Each scene shows the same named points in several views. A view is turned or mirrored, and shifted as a whole, has a little noise and may leave points out.

Scene 1
View 1
<234>: [  6 -13  16 -13  -8   9 -15  -3   7   6   1  17   6 -15  18   1 -13  -5
  -7  -2   1  -1 -14  -5  -5  -7  14 -17  20   4   2   8 -14  -4   9  -7
  -4  -8   9  -2   3]
<8>: [-11  11  14   4 -19  10  -4   7 -29  14 -17  16   9   2   3  13  -2   9
 -15  -4  -3   7   2   1 -15   3   2 -19  16   9   5  14 -22  -3   7   3
 -11  -4  -3 -14 -15]
<111>: [ 28   7  14  -9  -4  15   7  -5   4  15  -3  11  -4 -13   4 -11 -18 -11
  -4  -2  25  -9  -4 -15  22  -2  11  -4  17   5 -11 -10  19 -17   6   3
 -14  -5  -4 -20 -15]
<176>: [ 27 -14  17 -24   5   8   4 -16  19   5   5   6  -6 -25   9 -18 -20  -8
  -6  -1  14  -7 -19  -6  19  -8  16  -8  15   3  -5  -5  11 -16   4  -6
  -9  -3   2 -13   0]
<10>: [  5  14  13  12 -47   2 -14  10  -3  15  -4  25  27  12  25  30 -13  -5
 -16  -6  -5   8  -1 -24 -17 -26   8 -30  13 -14   5  21 -12 -17  -2  16
  -3   3  -3 -13 -27]
<92>: [ -7 -21  17  -7 -22  -6 -12  -8   7  -2   1   9  21 -12  18  11 -14  17
 -17  -5 -22  15 -19   3 -27 -23  14 -31  11  -3  17  29 -34 -11   1  -3
   2   7   5  -3  -5]
<116>: [ -7  -1  14  -1 -19  14 -26  11 -11  13  -6  28  12  -1  24  18  -8  -6
  -5  -3  -2   3  -4  -6 -17  -3  11 -20  24   7   7  13 -27   4  12  -3
  -5 -15  12   3   0]
<267>: [  4   3   7   5 -27   9 -14  12   0  14  -8  16  18   0  21  19 -21  -2
  -2  -2   3   7  -9  -8 -11 -15  14 -25  24  -2  10  14 -23 -14   4   7
  -5  -6   5 -11 -27]
<258>: [  1   2  21  -3 -22   4  -4  -6 -13   9  -3  20  10   0   9   9  -1   1
 -22  -6  -9   2   0 -10 -12  -9   4 -20   6   1   0  12  -6  -6   3   2
  -5   3  -4  -8   0]
<71>: [  1  19  15   9 -37   9 -11   7 -20  17  -8  28  16  11  14  22  -3  -4
 -17  -4  -4   3   9 -18 -14 -10   1 -21  11  -3   1  13  -8  -6   3  11
  -7   0  -3 -11 -14]
<128>: [-18   1  18  -2 -14   4   3  -7 -33   8 -18   9   7  -5  -9   4   7  25
 -27  -4 -16  12   1  12 -23   6   1 -19   5  12   7  21 -27  -2   5  -2
 -10   4  -6 -15  -3]
<238>: [ -6  -6  10 -11   1  21 -20   9 -12  14 -11  22  -1 -12  17   3 -10  -6
   5   1  12  -1  -9   2  -5  11  12 -10  32  16   1   2 -23   7  20 -11
 -10 -22  15   2   3]
<240>: [ 15  13  10   7 -30   1   6  -1   1  13  -8   7  17   2   4  10 -21   3
 -15  -6   4   7  -5 -12  -2 -22   9 -23  11  -7   3  12  -2 -27  -6  15
 -11   8 -10 -29 -40]
<156>: [  7  -4   9  -9  -3  12  -5   2   0  11  -9   9   4 -14   8  -3 -20   1
  -1   0  12   2 -14   3   0  -1  14 -13  26   9   4   6 -16 -11  10  -3
 -11 -10   4 -12 -17]
<165>: [  3 -14   8 -18  19  21  -9   2  -3  13 -13   8  -9 -27   6 -15 -20  -1
  10   3  22  -1 -19  16   7  14  16  -4  36  24   3  -2 -23  -2  19 -14
 -17 -22  14  -8  -5]
<24>: [  4  15  19   0 -16   9  10  -8 -24  13 -12  12   2  -1  -8   2  -1   8
 -22  -5   0   0   7  -4  -3   3   1 -13   5   5  -5   7   0 -10   3   6
 -13   4 -12 -21 -12]
<239>: [ 12  -3  14 -10 -10  12  -9  -3   2  10  -3  18   5 -11  15   0 -13  -8
  -7  -2   6  -3 -10  -9   3  -6  13 -14  17   4   0   2  -3  -7   7  -3
  -7  -7   3  -7  -3]
<290>: [ -1  13  16   9 -38   4 -10   6 -16  14  -8  24  19  10  15  23  -6   0
 -18  -6  -8   6   5 -15 -17 -13   2 -26  10  -6   4  18 -13  -9   1  10
  -7   2  -4 -11 -17]
<185>: [  6  -7  14  -8  -7  -1  15 -16  -2   4 -11  -7   5 -16 -10  -9 -17  20
 -18  -5  -2   8 -14  10  -3  -8  10 -18   8   5   6  13 -12 -21  -1  -1
 -12  10  -9 -24 -20]
<73>: [  9  11   9  11 -45   5 -19  16   6  16  -1  26  28  10  32  30 -24 -11
  -6  -6   1   7  -6 -25 -12 -29  11 -31  20 -14   8  15 -13 -17   0  15
  -3  -2   3 -12 -33]
View 2
<176>: [  9  -2  17   3  20   2  -9 -19 -22  -7   7   4   4   4  12   1   2   1
  21  11   4 -29   6  23  13  -9   8 -14  35   7  -8  25 -21 -12 -20 -17
   7  -8  12  -4   3]
<239>: [ -8   6   8   1  13   0 -15  -5   0  -6 -12   9   3   6   3  -5  -5  -1
  15  13   1 -13  -2  10  10  10   4 -10  23   3  -3   7  -9  -7 -17  -3
   4 -12  12  -7   4]
<116>: [-27  10   0   3  14   3 -22   3  22  -5 -34   8  -4  11   0 -11  -7   3
  11  11  -1   5 -18  -1  20  24  -2  -6  11   0   2  -5  -1  -6 -17  10
  -4 -15  12  -9   5]
<156>: [ -6   3  10   1  13   0  -1  -8  -4  -7 -10  -1  -1  12   8  -8   0   7
  11  16   6 -12  -4   6  11  -1   1  -1  16  11  -2  -4  -9 -11 -14   6
  -4 -12  11   2  -4]
<10>: [ -7  27   5  -1 -12   1 -27  12  28  -5 -29  20  15   2 -10  -8 -15 -10
   2  25  -2 -13 -15  -5   4  26  -4   0   7   3 -14 -18   7   2   7  -5
  22 -44   8 -20   5]
<234>: [-11   6  10   5  19   6 -16  -8   1  -5 -19  11  -2   8   5  -5  -2   2
  17  10   2  -8  -9  13  23  10   2 -11  21   2  -5  10 -13  -9 -18  -2
  -2 -17   9  -5   6]
<165>: [-14 -11  11   5  30  -3   5 -16 -15  -8  -7 -14 -16  18  17 -10   7  16
  17  10   7  -4  -4  10  19  -6   1  -1  20  12  11   3 -15 -17 -33  15
 -19  10  15  11  -6]
<290>: [ -8  20  -1  -4 -10   4 -16  13  25  -4 -25  24  12   3 -12  -3 -12 -11
   3  18  -4  -8  -2  -5  -5  25   6  -5   9   1 -11 -13   3   4   9   0
  19 -31   8 -19   3]
<8>: [-17   8  -4  -6   2   5   2   7  18  -3 -27  15  -5  13  -8  -2  -2   0
   3  14  -3   8   3  -7  -5  16   9  -1   6   4   0 -13  -2   2   2  19
  -1 -12  11  -5  -4]
<238>: [-27  -5   2   5  25  -2 -14  -6   5  -8 -22  -4 -12  15   8 -12  -1  10
  16   9   1   3 -11   4  19  15   0  -7  16   4  12   1  -6 -12 -31  14
 -12   7  18   1   0]
<73>: [ -8  28  10   2 -10  -5 -32   7  27  -7 -26  10  18   2  -3 -13 -19  -7
   3  27   1 -21 -21  -6  11  24 -13   5   7   5 -12 -22   8  -4   0  -6
  21 -44   9 -19   4]
<111>: [  8  -1   8  -2   8  -9 -11  -8 -15 -10  10  -2  10   6   8  -3  -8  -3
  12  17   1 -31  17  11 -10   1   5  -7  32  11   1   7  -8  -7 -18 -14
  18   4  17  -9  -4]
<267>: [-10  18  10   1   0  -2 -16   1  18  -7 -23   5   6   7   0 -13  -7   1
   5  24   3 -13 -18  -3  14  13  -7   6   9  10  -8 -19   1  -8  -4   3
   5 -34  10  -8   0]
<258>: [-10  13   0  -3   5  10 -11   4  15   0 -22  26   3   7  -8   2  -2  -6
  11  10  -5  -1   2   6   3  19  12 -15  16  -5 -10   6  -7   3   1   1
  11 -21   8 -14   4]
<24>: [ -4   5  -3  -8   0   6   4   6   6  -3 -13  22   3  11  -9   6   0  -6
   6  11  -5  -3  20   0 -18  11  19 -10  17   2  -4  -2  -6   6   6   6
  10  -4  11  -9  -4]
<185>: [  8   6  11  -4   4  12  20  -8  -6  -3  -7  18   0  11   1   9  11  -2
  10  15   5  -9   9   9   0 -14  15  -3  15  11 -18   0 -18  -2  11   7
  -2 -29   3   3  -5]
<128>: [-18   2  -7  -7   6  18  19   6  17   3 -31  29 -11  17 -11   6   9   0
   7   7  -4  20   7  -2  -2  10  22  -9   5  -2  -8  -3 -12   7  11  26
 -10 -16   5   0  -2]
<71>: [-16  16  -3  -4  -5   0 -21  13  26  -4 -27  19   8   6 -11  -6 -14  -7
   3  16  -7  -4   0  -7  -6  29   3  -5  11  -2  -4 -12   5   5   1   2
  16 -20  12 -18   2]
<92>: [-11  19   9   3  10  20  -3  -5  19   0 -36  28  -4   8  -3   2   5   0
  14  12   3   3 -24  13  34   6   5  -8   7  -2 -24   1 -17  -5   5   7
  -8 -57  -3  -4   8]
View 3
<92>: [ -4  -2  -4  -2  23 -15 -14  27  15  10  21 -28   3   9   5  10  -4  20
  -8   1  13  17   9  -4  -1  11 -11   0 -13  15  20   0   0 -32  11  24
  11 -16  -5   6  -8]
<128>: [  2 -14   7  10  15  -9  -7  15  21   8  17   0  14  -3   0   2   7   7
 -26  11  20  22 -21   2   9   3 -10   0   0   0   5   3  -9  -4   6 -11
   4   0  -9  -3  15]
<10>: [ -1  16   1   4  17   5  -8  32  24   9   5 -21 -16   6  11  -5 -12  10
  13  21   2  -3   2  15  -8   0 -29   9 -20   3  20  -5  13 -17 -10  17
 -34   3 -20   8 -18]
<73>: [ -1  21  -2  -1  17   2 -12  29  24  11  -2 -26 -19   8   7  -2 -18  11
  17  20  -6  -5  10  16 -15  -6 -23  11 -19  10  18   3  20 -21 -10  25
 -37   5 -20   5 -24]
<258>: [  7  -9  -5   0  11  -8  -3  16  14   6  15  -5  -2   4   2   0   2  -7
   1   8   4   5  -7   9  -8   4 -11   2 -13   3  10 -10  -6 -10  -3   6
 -11  -4 -11  -3  -2]
<176>: [  5 -12 -20  -6  11 -28   2 -17 -15  -9   2   0  -7  15  -5   4  10 -31
  20  -1 -17  -3  20 -17 -26  -4  15  -4 -12  26   0   5 -13 -22   7  16
  -1   4   8  -9  -5]
<8>: [  4  -2   5   5  12  -8 -12  14  24  10   5  -3   3  -3  -1   1  -4   6
 -16  16   9  11 -17  10  -4 -10 -12   7  -6   3   5   7   3  -2   0  -4
 -13   7 -14  -9   3]
<156>: [  3  -2  -5  -1  15 -22 -12  -5   5   2  -6  -9  -1   6  -6   6  -3  -3
  -1   7  -5   6   4  -8 -19 -14   6   4  -7  24   1  21   1 -15   7   9
  -6  10  -4 -12  -5]
<290>: [  2   5   1   2  13   2  -7  28  25   9  10 -11 -10   0   7  -5  -7   4
   2  18   5   2  -7  16  -6  -1 -23   6 -14   0  13  -5   6 -10  -8   8
 -25   3 -18   2  -8]
<239>: [  8  -8 -10  -6   9 -19  -6   2   5   4   3  -7  -7   7  -5   5  -2 -14
   7   4  -9   0   7   1 -24  -7   4   3 -12  17   3   8  -3 -13   0  11
 -10   0  -5 -10  -9]
<165>: [ 11 -13  -8  -9   9 -36 -19 -20   3   6 -12  -6   7   4 -22  17  -4  -8
 -13  -3  -7  11   4 -12 -27 -25  23   5   3  31 -10  35  -4 -10  14   5
   8   6   2 -30   2]
<71>: [  4   3  -1  -1  11  -2  -8  24  24  11   8 -12  -8   1   3  -1  -9   3
  -2  16   2   3 -11  20 -13  -5 -19   9 -13   2  11  -3   6  -5  -8   8
 -24   0 -18  -4  -8]
<111>: [  6  -5 -12   1   9 -16   5 -18  -7  -7  -8   7 -13  10  -3  -3   6 -34
  21  12 -20 -11   9  -6 -24 -12   8   1 -11  19  -5   6  -6  -8  -2   3
 -23  20  -1 -12  -4]
<185>: [ -7  -3   0  13  25 -15  -2  -6   0  -6   7  -1   7   7   5  -1  14  -3
   0  11   7  13   5 -25   8   2   0  -3  -7  17   5   7  -8 -20  14  -1
   3  12   3   8   9]
<240>: [ -9  18   4  15  23   2   0   9   8  -2  -3  -7 -12   7  13 -10   1   0
  18  25   0  -4   7  -8   1   0 -16   4 -16  10  10   1   6 -19   0   7
 -29  21 -11  11  -7]
<234>: [  6 -10 -13 -10  10 -23 -11   7   7   7   7 -14  -4   8  -7  11  -4  -7
   2   0  -6   4   7   0 -24  -4   3   2 -10  19   6   7  -4 -19   4  18
  -1  -7  -3 -13 -10]
View 4
<24>: [ -8  -2   2 -13   2   2  23  -1  11  17   9 -13  14  -5 -11   3  11   2
   1  11   9  -3  -6   6   7  -6  -6  20   6  13 -21   0 -14 -16  -2   7
   0  14  20  -1  -2]
<267>: [-10  19 -11  -6   0  -3  25 -14   7  31   8  -4 -25  -1   6 -11   4   5
  18  21   5   6 -12  13  -2 -10  13   6  11  21   9  17 -24  -4  -2  15
  26   7   7   3 -40]
<238>: [  6  10  -8   9  29   3  31 -14  13  11 -16 -20 -19 -11 -18  -2  -6  13
 -21  -4 -11  -3   6   4   7  -1  14  -4   9  14   2  -1  -7 -21  -2   7
  15  -3 -16   9 -28]
<156>: [ -6  11  -8   8  15   1  18 -19   6  11  -3  -8 -13  -1  -7  -4  -3   3
  -6  10  -6  -5  10  14   7  -2   8   2  12  10   7  -7 -10  -8  -4  11
  19   6   6   2 -19]
<176>: [-10  21  -4  20  17   6   7 -23  -6  -3 -16  -4  -1   1  -1  -3  -7  -5
 -16   7 -20  -7   6  14  18   4   1  19  14   8  -2 -22 -13  26   0   2
  11  10  10 -21  -3]
<290>: [ -5  12  -2 -22  -8  -2  33   1  14  38   7 -10  -9  -8   0  -5  11   5
  18  16  14   7 -22   5  -2  -9   5  16   5  20 -10  20 -25 -11   0   7
  14  11  10   5 -32]
<8>: [  1   0  -3 -16   2  -2  31  -2  17  28   7 -15  -5  -7 -13   1   9   7
   5   8  14   1  -2   4   1  -5   2   5   3  13  -9  10 -12 -30  -7   7
   8   7  10  17 -23]
<111>: [-22  13  -2  16  23  -1  10 -20  -4  -5   2  -8   9  -3  -3  -9  -6   5
  -9  17 -16  -4  -4   7   6  -9   8  24  12  17  -9 -10 -20   4  12  15
  11  13  11 -25   1]
<73>: [-13  24 -10 -12  -4  -6  27 -11   5  38  11  -4 -24  -2  13 -16   6   9
  28  27   6  13 -27   9  -8 -16  16  12  10  26   6  26 -34   2   5  19
  29   8   6  -4 -49]
<128>: [  8  -7   0 -22  -8   5  31   4  21  34   2 -12  -2  -6 -16  11  16  -4
   1  -1  17  -4   7   7  10   4 -11   6   3   4 -15   1  -4 -26 -19  -5
   2  10  18  25 -13]
<258>: [  0  12   1 -13  -2   3  29  -1   9  29  -5 -12  -2  -8  -1   0   9  -2
   5   5   5   3 -12   6   8  -1  -3  19   7  14 -16   7 -21   0  -4  -2
   7  10  11   2 -21]
<239>: [ -3  21  -5   8  15   3  22 -16   3  12 -16 -11 -13  -5  -2  -6  -3   2
  -8   6 -11   0  -2   9   9   0   8  11  12  14   1  -2 -17   9  -2   2
  17   5  -2  -6 -23]
<116>: [  7  18  -7  -7  12   1  38  -7  14  30 -13 -17 -25 -12  -8  -6   0  10
  -3   2   0   6 -10   3   2  -3  12   1   8  18   0  16 -18 -14  -3   3
  19  -1 -11  14 -40]
<185>: [ -9   3  -7  -3  -8   4   8 -12   4  18   9   2   0   5  -4   6   9 -11
   4  11   5 -11  16  20  14   5  -8  11   8   3   2 -16  -6   1 -16   3
  10  15  32   6  -4]
<10>: [-10  20  -6 -21 -10  -4  31  -3   9  42  11  -6 -17  -3  12 -12  11   5
  29  24  12  12 -26   8  -6 -13  10  16   7  25  -4  27 -32   0   1  12
  21  12  12  -1 -41]
<240>: [-21  10  -7  -9  -9  -3  12 -11   2  26  23   2  -2   5   7  -7  11   0
  24  30  10   1  -9  15  -1 -12   2  18   9  17  -2   7 -22   2   0  18
  17  18  27  -9 -18]
<234>: [  1  21  -6   5  11   5  25 -13   4  19 -16 -11 -18  -6  -4  -3  -2   2
  -9   2  -8   0   0  10  12   4   6   8  11  12   2  -3 -14   9  -5   0
  17   3  -2   0 -26]
<165>: [  3   6 -12  23  31   3  16 -25   8  -1 -13 -13 -16  -3 -22   0  -9   8
 -27  -3 -16 -11  27  12  12   3  12 -10  12   6  12 -18   2 -19  -6   8
  16   0  -5   9 -15]
<92>: [  9  19  -7 -15 -17   8  27  -7   9  46 -10   0 -30   0   7   2  11  -9
  12   4  10   1   3  18  13  12  -3   3   9   5  10   6 -15  18 -24  -8
  21   8  13  19 -42]
View 5
<234>: [  3  -9   5  13   0  -3 -10 -17  -4   9  29  -4  -3   6  -2   2  -4   4
  11   1   6   1  -4  -8 -13   1  16 -21 -23   7  18  13  12  13  13   1
  -6   4   5  -4  -4]
<156>: [ -2  -6  -1  11  -2  -3  -6 -10   7   8  18   4  -3   3  -7   5   5  11
  12  14   8   6  -7  -8 -11   6  11 -17 -18  -9  17   9   4   7   8   8
   3   2  -5  -8   6]
<267>: [ 15  -8  -1  16   2  -5  -1  -3  -5  14   4 -13 -18 -13   7  11   4  15
  13   1   0 -18 -16 -12  -1  -1   4 -12 -23   0  17  10  -3   1   2  10
   2  10   8  -5  10]
<128>: [  0  11 -12  -4   4  -7 -16 -13  -4  11  -1   3  -9  -1 -10  -7   4 -11
  35   3 -30  -3   3  -9 -11  -5   6   0  16  31  15   8   9  12  12  16
   8 -13  -1 -21   9]
<24>: [  4  11 -21   2 -10  -8 -11  -9 -11  -6  -7  -3 -11   3 -13   3  -3  -7
  18  -1 -13   7  11 -16   2  -3  12   3   9  -3  16  12  17  10   6   8
  18  -3  -4 -15   5]
<185>: [-10   9   2   9   2   8 -18   2   6  -1  -4  -7   4  14 -27   6  -8   5
  24   9 -16   4  -1 -21  -4  -3   6 -10  11 -17  20  20  15   5  -2  16
   0   3 -14  -8  15]
<165>: [-11  -8   0   9  -3  -6  -2 -21  21  13  40  20   6   9 -10  -2  15   9
  10  30  18  23  -4   0 -27  14  15 -23 -21  -6  11   1   2  11  21   4
   2  -8 -12 -14   1]
<240>: [ 10   3  -8  14   0   1  -8   8  -8  -2 -18 -20 -14  -4 -10  18  -6  12
  16  -3  -9 -13  -8 -22  11  -6   3  -2  -7 -23  22  18   7   0  -9  10
   9  15   1  -3  15]
<116>: [ 16 -10  -6   8  -2 -14  -2 -20 -11  17  21  -3 -17 -12  14   2   7   3
  13   0   2 -11  -8  -2 -10   1  11 -12 -25  26  13   2   1  11  17   3
   3   1  14 -10  -2]
<8>: [ 10   2 -17   2  -4 -12  -5 -11  -6  10  -2   0 -17 -11  -1   1   9  -3
  22   5 -14  -7  -1  -7  -5   0   7   0  -1  17  13   4   3   6  11  11
  15  -6   3 -18   7]
<258>: [  9   1  -9   7  -2  -7 -16 -12 -19   1   6 -11 -13   2  -3   3  -9  -5
  18  -9 -13  -6   3 -14   0  -7  14  -4  -6  13  18  14  17  13  10   4
   6   3   7  -7  -1]
<71>: [ 22  -1 -19   9  -8 -14  -3  -8 -24   2  -7 -15 -26 -15   7   9   0  -2
  14 -12 -10 -13   0 -14   7  -5   9   2 -13  10  16   8   7   7   6   4
  16   7  13  -9   2]
<239>: [  5  -6  -1  13  -4  -6  -8 -14  -6  -1  21  -5  -5   5  -5   5  -3   5
   7   2   8   4   0 -10  -6   2  18 -16 -21  -5  18  12  15  11  11  -1
   2   7   2  -2  -3]
<290>: [ 20   0 -14   8  -2 -11  -6  -6 -22   5  -8 -17 -25 -13   6   9  -2   0
  18 -11 -13 -18  -5 -14   7  -8   7   1 -10  12  17  11   5   6   2   7
  12   8  13  -7   5]
<92>: [  0  -5  20   9  17   6 -18  -8  -7  20  13 -15  -6   1   0  -1 -10   6
  28  -4 -21 -27 -15 -13 -12 -10   5 -18 -11  31  20  21   5   7   5  16
 -21   5  14   0   8]
<10>: [ 26  -6  -9  13   1  -7  -5   2 -23   6 -11 -27 -28 -18  11  15  -6  11
  13 -16  -9 -30 -12 -16  14  -9   3  -1 -22   4  21  15   4   2  -5   8
   8  17  19  -1   7]
<73>: [ 25 -11  -4  20   0  -7   0   1 -19   8  -5 -27 -27 -21  15  20  -4  16
   8 -12   2 -32 -18 -15  11  -6   3  -7 -34  -3  19  13  -2  -1  -3   7
   5  21  19   3   8]
<176>: [ -9  -4   8  16  -5   5 -17 -12   1 -10  32  -4  12  25 -20   5 -16   7
   4   6  16  20   3 -16  -9   3  23 -24 -18 -28  22  19  28  14  10  -4
  -4   9  -8   2  -6]
<238>: [  4 -11  -7   6  -6 -15   1 -26   3  15  35  10  -7  -4   5  -3  14   2
  10  15  14  10  -5   2 -22   9  18 -16 -25  13  10  -1   2  13  22   0
   5  -7   0 -14  -2]
View 6
<128>: [ 20  -9  11  -4   8   3   8 -27   4   3   6 -10   7   6 -25   0   8  35
  -3  13   7  -9   6  13  10   0  16   2  -4  -8 -27   5   3  -8  18  12
   3  -9   6  24  30]
<234>: [-14  12  -3  -5  12  -7  11   0   9  -4  -4  -6  25  12  -6  -5   9   7
   6  -9   2 -15   2   7  19  14  -8   1   3  -6  -8  -4   1 -10  -4  -9
  -6   3  13   4   2]
<111>: [-29 -14 -12  -4   5  -2  14   3  10 -10 -18  -7  -1  15  -4  10   3 -12
  19   0 -16 -10 -22   0  35   2  -8   2   3  -4  -5 -19 -11  11  -7  16
 -25   1   2  13 -13]
<156>: [-17   4 -14  -4  13   0  10  -2   7  -5  -8  -8  15  16  -2  -1   5  13
  12  -5  -4  -4   1  10  22   5   0   3   0 -10 -10 -12   0   1  -8  11
   1   0  14   8   3]
<73>: [ -4  12  -1  -8  16 -25  -6 -20 -11 -11 -13 -24  18 -15  15  -8   8  -1
  12  -7   7  24  -5   7   6 -22 -22  11 -15   6  -6  -9  22 -15 -31 -18
   0  -9 -11  12  -5]
<71>: [  8  -8  11  -3  10 -18  -5 -26 -12   0  -1 -26   9  -6  -3  -2   3   2
   5   5   4   8 -11  10  14 -11 -10   4 -14   1 -18  -3  12 -17 -13  -5
 -12 -13 -12  13  11]
<240>: [ -2  -4  -4 -10   9 -13  10 -23   5 -16 -18 -10  -2 -10   0   7  12   8
  14   7  -2  19 -11  -2  12 -30  -4  15  -6   5 -11 -17  10   6 -12   5
  -3  -2 -10  27  -6]
<116>: [ -3  13  -2  -2  18  -9  -5 -11 -11   3   4 -23  31   8   1 -13   1  12
   2 -10   9   0   8  18  13  11  -9  -1 -12  -9 -14  -1  11 -20 -18  -9
   6  -9   8  -2  16]
<24>: [  4 -21   6  -5   4  -3  10 -23   2  -2  -6 -13  -3   3 -17   7   4  10
   7  15  -5  -6 -12   5  22  -8   4   1  -3  -2 -21  -5  -2   0   8  14
 -17  -7  -5  25  10]
<290>: [ 12  -3  10  -5  11 -16  -3 -28  -8  -3  -4 -22   9 -10  -4  -3   6   7
   4   4   8  10  -7  10  10 -16  -8   6 -13   3 -18  -3  15 -16 -10  -8
  -8 -12 -11  17  12]
<8>: [  8  -6   4  -2  11  -3   1 -24  -7   5   3 -20   9   6 -11  -2   2  21
   3   8   4   2   0  15  15  -5   4   0 -12  -8 -24  -3   7  -7  -2  12
   1 -13   1  15  23]
<165>: [-29   6 -23   0  16  14  13  11   8   1  -3  -8  20  38  -7  -4   0  18
  13  -8  -9 -18   6  16  30  28   7  -6   2 -23 -10 -13  -9   7  -5  25
   6   2  30  -2  11]
<10>: [  7   5   7  -7  13 -23  -5 -27  -9  -9 -10 -23  13 -18   5  -5   8   1
   8  -2  10  18  -7   5   5 -24 -18  12 -14   7 -12  -6  20 -15 -20 -18
  -3  -8 -15  16   1]
<267>: [ -6  12  -7  -6  15 -12   1 -15  -4  -7 -10 -19  20  -2   7  -7   8  11
  10  -7   4  14   2  10  11 -11  -9   9 -10  -3 -10  -9  14  -8 -19  -5
   8  -5   1  10   3]
<238>: [-17   5 -10   2  16   2   3   2  -3   7   4 -19  26  27  -5  -9  -3  10
   6 -10   0 -16   3  21  26  28  -2  -8  -5 -18 -14  -4  -1 -11 -11   9
  -2  -8  19  -6  18]

Which points are out of place in each view (at most two, in the order of its rows)? Write - if all are in place.
view 1: -
view 2: <290>
view 3: <71>
view 4: <267>, <239>
view 5: <185>
view 6: <116>
